Points on a hilly landscape, in no order, each with its height.
From any point a climber steps to the highest of the 2 points nearest to it. It stops when none of these is higher. Distance is the straight distance between rows; heights are no part of it.
(844): [-25  -8  18 -21  23  -6  -8 -17 -21  -1  24 -43  12  11   7  -7  39  26
 -17  -8 -40  15   2  -3]  h=46.2
(773): [-19   1  27   9 -14  16  44   5   4 -24 -28  34  -7  26   0  13   0 -28
 -18  22  50 -29   2  -1]  h=19.9
(144): [-11  45  -9  34 -36  18   7   3  -8 -24 -37  12 -13 -25   1  17  42   4
  49  45 -19 -26  -8  17]  h=16.5
(356): [ 20  -7   8  32  -7  15  18  34  39  29   5 -42  28   9  30 -17 -44 -13
  12  -4  41  11  18 -45]  h=19.4
(559): [  6  26  17 -27  -6   8 -24 -25 -24 -35 -19  -4   8 -34 -11 -21  38  10
  11 -25 -49   4  15  22]  h=19.8
(614): [ 25 -26   3   2   5   2  -9   8  36 -42 -20  26 -29  -7   7   6   3 -47
  35   9   4 -35  15   9]  h=13.7
(175): [  8 -32  55 -37  20   2 -43   8  -4 -34   9 -16  -4   6   2 -23  16 -37
   2  -8  -7  13  24  -5]  h=21.0
(584): [ -5  -3  31 -13  18   7 -24  15 -12 -21  15  32   0  -6  -8 -19  11  -5
  16  -5   1   6  35  -5]  h=27.7
(877): [-35  56  -7  25 -37  16  17 -20  -7 -46 -23   8  -5 -16 -10   9  36  33
  47   5 -45 -16  24  16]  h=21.5
(907): [ 27 -13   0 -10  30   5 -40 -18  28 -27 -27  -5 -25 -17  11  15  26 -25
  54  -1 -30  -8  -2  18]  h=9.5
(536): [  7  11 -22  -6  44  -7 -11   1 -29 -43  25  16  -6   8 -37  29   1  49
 -15 -22 -45  28 -22  32]  h=48.0
(446): [-28  13 -10  24   8  20  58   7  -5 -13  11  17 -15  36 -28  24 -38 -11
 -64  55  27  -1 -42  -7]  h=53.4
(706): [ 11 -22  12   6   2 -36  14   9  37   1  -3  10 -17  33  -2  12 -18 -43
  -5  51  32 -41  50 -47]  h=30.3
(463): [ 16  -6  37 -17   7 -10  12  21 -15  -3  20 -20  38  36  28   3 -13  33
  -9 -32  55  64 -10 -53]  h=39.9
(545): [-16  14 -11  -6  -8  19  20  -5 -10  12  -3  15  25  20   9   1 -16   6
 -27 -15  29  43 -57  -8]  h=41.4
(743): [  9  -6 -38 -15  27   2 -18 -38  -8  -1  -5  10  16  22  -9  17  -1  28
 -24 -24  -2  28 -26  20]  h=47.4
(688): [ 27 -14  19  24  -2 -51 -18   9  47  29  48 -53 -13   8  16 -11  -4  -2
  11  -5 -17 -24  35 -19]  h=26.2
(335): [ 29 -33  27  26  10 -20   5  -9  56 -20 -12 -20 -37  12   6  -2  -2 -54
  42  25 -24 -40  20   9]  h=10.0
(83): [ -8  -5 -16  31 -49  33 -18  15  26  -5 -27  37  24  33  30   4 -35  -6
 -33  24  17   6  -5 -27]  h=46.8
(211): [ -4 -10  39 -12 -52  26 -32  -3  21   2  11 -19   2 -19  28 -41   5   5
  -2 -42  -7   0  20  -4]  h=58.2
(775): [  0  15   1  -8  20  13 -16  -6 -17 -25  30  -4  19   5 -26   8   6  40
 -30 -37  -7  51 -24  22]  h=61.7
(420): [ 36  -2 -57  36 -14 -11 -21 -15  30  10  -6  29  33  36  -2  15 -26 -18
 -11   6  37   5  15 -33]  h=45.8
(278): [-22  31 -25  35  -8  15  11  16  -4 -19 -48  11 -12   1   1  16  34   7
  -1  81 -22 -51 -32  -2]  h=11.6
(722): [  2   1 -42  23  -3  -1   3  18  -5   0 -37  25   3 -18 -22  16   7 -17
  -8  37   9 -25  -2  23]  h=29.5
(882): [-31   2  35 -35  -2  -9 -36   1  12  15  14   9  -3 -15  36 -29  -6 -40
  20   3  -6 -17  -5  -8]  h=56.2
(704): [ 64 -30 -30  32 -23  14  30  28  10  26 -12 -22  24  14   5  -6 -33 -17
   0  -7  44  24  10 -44]  h=16.7
(132): [-21   7 -28  -8  -7 -32  16  -8 -13  32  -3  16   4  -2   6  23 -11   0
 -24  20   6  16 -63   2]  h=35.6
(147): [ -1   4   7 -49  17  24 -48 -30 -41  30   5 -19  27 -15  -3 -21  31   6
 -25 -41 -48  13 -30  14]  h=27.3
(209): [-14  18  -2  10  26   0 -48  22  -5  28  -4  15   6 -43 -15 -12  -9  -1
  33 -30 -15 -28  23  13]  h=12.4
(258): [-12  30   9 -19   2  21  13  18 -10  32  -2   1  -3 -34 -10 -13  -4 -24
 -12 -23  44   4  -7   8]  h=28.3
(324): [  4   1 -11  -3  32   0 -49  10 -25  58   0  -6  25 -18 -14 -19 -28 -10
  14 -36  12 -31  -8   5]  h=8.1
(594): [ 26 -12  31   5  42 -14 -56   8  16   4  21 -43  -4  -5 -10 -26  13   2
  21 -14 -60 -23  42  11]  h=21.2
(893): [ 52 -19 -40  26 -20 -27  17 -17   6 -19   8  20   7  54  -8  23 -26   5
 -22  -6  56  12  24 -26]  h=40.9
(768): [-23  37 -18  14  12 -31 -28  12 -23   1   0  24   9 -31 -16  14  11  36
  40 -25  -3 -13  -5  18]  h=17.5
(845): [-17  50 -12   5 -19   8  30   9 -25 -26  -3  26 -13 -41 -19  -6   8  46
  10  11 -46  -5   1  30]  h=26.5
(739): [  3  -5 -13   6  11 -20  -1   7 -16 -14  -8  31 -15 -24 -24  23  -1  22
   8  -1   3   1 -14  23]  h=22.6
(651): [-28  11  48 -31 -47   7 -18 -24  -2 -16  15  13   1 -34  27 -30  22 -17
   6  -9 -11   1  -5  -5]  h=74.9
(131): [-14  60   2   9 -12  -8  62  26 -26 -33  28   6 -38 -37 -26  23  -1  -1
  -5   7   1   1 -42   8]  h=15.2
(242): [-40   3  15   0 -20   9  77   4 -19  11  18  -5  -7  16   6  -4 -11  18
 -30  34   0  23 -14 -10]  h=75.3
(495): [-47   8  15 -16   9 -13  42   1 -21   5  30 -15   2   7  -1 -16  15  51
 -22   9 -16  26  -6   5]  h=60.9
(455): [-27  26  -1  20  10  -3  56   3  -3   6 -11 -16 -20 -10   5   6  39   7
  22  46 -12 -18  11  10]  h=6.7
(507): [-18   3 -23  13  23 -30 -36 -11  39  47  10 -17  10 -15   8  -6 -20 -33
  11  26 -31 -27   1  13]  h=0.9
(682): [ 27 -30 -40  -1  26 -16   1 -49  35   3   0 -20  -1  36   2   7   2 -19
   5  -1  -3   3  31  -3]  h=2.7
(380): [ 32 -31  22 -19  30  -4 -24  29 -18  13   9 -39 -30 -24 -23  -9  23  -6
  -1 -25   4  -3  31   8]  h=44.7
(874): [ 51 -33  18  -2   7 -17 -33  20  12  43  28 -52 -17  -2  -4 -22  -3  -1
   2 -26  -3 -14  19 -15]  h=32.7
(600): [-10  31   8 -11  -2 -15  35  23   2  12   9  12  -3   3 -10  23 -13  -4
 -15   0  75  14 -22  -9]  h=22.4
(687): [  5 -41  19 -10 -34  12  28 -16  33  -3  -5  -4 -15  44  32  -6 -26 -28
 -13  14  19  -9  20 -39]  h=39.4
(803): [ -7  25  -2 -28 -17  11 -33 -36 -31  -8   2  -5  15 -50  -2  -5  37  20
 -10 -47 -38   4 -33  14]  h=20.4
(524): [-28  27 -20  13  -6  23   0  10  -8  13 -22  41  14 -31 -20  -9 -14 -20
  -6   7  29  -2 -17  17]  h=34.9
(806): [ 12 -37  18  -4 -19  11   9   3   6 -40 -15  37 -16  10  12  13 -14 -35
   3   0  47 -26  20   7]  h=16.8
(35): [ -2  31  30 -19  -1 -26  46  29 -13 -26  31  21 -29 -26  -6  19   2   9
  -5  -9  49   4 -39   8]  h=18.9
(555): [ 37 -18 -32  24  18 -33   3  -5   3 -18   0  15  -2   6 -22  33  -9  20
  -9 -12  47   5  15  10]  h=35.5
(210): [ 19  -9  29 -24  27   7 -35  23 -55   4  -9 -12  -1 -28 -39 -10  50 -11
  17 -28 -35   1  25  14]  h=62.1
(442): [ -1 -24 -26 -26  34  -4 -11 -30 -17  51 -12 -34  23  11  -5  -7   5  21
  -7 -19 -13  21 -11  -1]  h=35.9
(833): [  1  32 -12 -16  16 -14  16   6 -54 -30   2  -9 -16 -25 -26   7  24  64
  16   0 -72   5  -8  37]  h=32.6
(234): [  2 -20  -3  11  -9  23 -16  14   5  -4   0   6  13   4   6 -15 -15  38
  -7 -40  32  37  20  -3]  h=40.2
(393): [ 44 -31   9  12  15 -12  20 -27  47  -1   6 -28 -23  40  -8  -2 -15 -48
  10   9   2 -32  54  -8]  h=6.2
(325): [ 28 -10   4 -23  13   5  -3   1 -15  -2  15  -2  18  15  13  10 -14  12
 -17 -36  29  61 -51 -19]  h=46.9
(75): [-39  24  -6  26 -45  36 -41   0  23   2 -15  32  23 -11  10 -11 -16 -25
 -24   7  23  -8  -1   7]  h=41.3
(868): [  0 -29   5  12 -22 -25  -7 -18  26 -16   9  21  -8  38  31   6 -37 -30
 -16  35   7 -29  39 -26]  h=35.0
(748): [  1  29 -29   9  18   5  49   2  -1 -15   4  27 -20  14 -32  49 -10  -7
 -29  33  42  -7 -60  14]  h=44.8
(597): [  2 -14  18  23  -8 -10 -10  21  43  24  39 -30   4  17  17 -29 -43 -17
  15   9  13   2  42 -30]  h=22.0
(802): [ -8  10  -7  17 -10 -14  16   6  -7   1 -33 -12 -35 -16  24   7  32   6
  58  46 -39 -22  17  -2]  h=11.4
(895): [ 22  17  -1   2  36  -4  21  -7 -27 -50   7   2 -20  -9 -22  25  27  53
  33  -2 -45  26 -32  14]  h=39.3
(460): [ 21   3 -13 -14  12  18  -7  -7 -31 -33 -22   8  -4 -19 -24  -6  25  33
  20  -1 -74  11  23  43]  h=25.7
(355): [-20   4 -26  -4  20 -33 -22  10  -6  63 -11  11   6 -21   2   6 -27  -7
   9   7 -18 -38 -17  -5]  h=4.2
(758): [ 25  13  24 -21  12  17 -29 -18  23 -21  -5 -23 -22 -28  -9 -26  41 -21
  30 -23 -35 -16   7  30]  h=14.2
(761): [ -8  -5 -10  25 -27  27  31 -23  16  -6  -5   1  29  37  41  13 -21  16
 -10 -13  31  41 -29 -10]  h=46.4
(646): [ -2   7  15  15  -6   2  23  40  32  -1 -14  11  -9  17  -3  18 -13 -49
 -18  44  69 -52  19 -22]  h=24.5
(834): [-17   3  20  13 -23   4  90   4 -11 -13  -1   7 -25  48 -11  29 -15  -3
 -50  41   4 -19 -28   2]  h=62.3
(414): [ -2 -38 -19 -16   9   1   5 -16   0  48   3 -35  37  27  29 -13 -15   3
  13 -13  -5  31 -22 -37]  h=28.6
(736): [-13 -29  15 -11 -29  15  -3 -16  30  24   0  -2  -8  11  40 -23 -27 -42
  -8  12  -4  -8   0  -2]  h=45.0
(812): [  2   7  -7 -33  34   2 -13 -11 -57  31  -7 -20  20 -17 -40 -20  33  23
   0 -18 -53  -3   8  29]  h=40.0
(866): [  4 -24   6 -23  38   9 -22 -15  20   6  12 -38  -6  18  -8  -6  37   9
   1 -15 -39   5  38  20]  h=32.2
(823): [-22   7 -10 -31 -23  -6   2 -42 -12   4 -15   4  -5 -31  18  -6  31   9
  16  -5 -42 -18 -33  20]  h=15.5
(742): [ -7   1 -45  14 -11 -12  24 -13   2  14 -23  19 -11  13  -8  34  -7  -7
 -41  52  22  -9 -26   7]  h=37.0
(574): [ -8 -24  23 -11 -10 -11   0  23 -18  19  10   6  22  21  31 -12 -30   5
   1  -5  43  28   6 -49]  h=35.1
(737): [  3 -11  14  15 -42  27 -16  24  22  23  17 -27   1 -14  22 -13   1  23
  -1 -47  38  14   5 -15]  h=47.9
(628): [-13   8  18   2  -1  15 -33  15 -22 -30  14  35  15 -22 -13 -25   4  27
  -9 -45  15  32  29  11]  h=33.7
(165): [-26 -26 -12 -28  -6  12  -9 -29  -5  31  -5  -1   7 -22  12 -17  -5   0
  -7   8 -55   1  -6  24]  h=11.3
(2): [ -8 -18 -35  30 -27   2   2   5  16   3  -9   1  43  39  27   4 -38   4
  -9  13  27  32   6 -37]  h=51.4

Where does a climber stop that starts at each point below?
(614) | (651)
(455) | (775)
(802) | (775)

Call two points neighbours if one is among the 2 nearest of the other. Go from one point of each pair to the other, from neighbour to neighbour, staying as high as possible. Name the lowest point that can't be avoided.
(775) / (2) | (414)
(2) / (242) | (132)
(2) / (325) | (545)
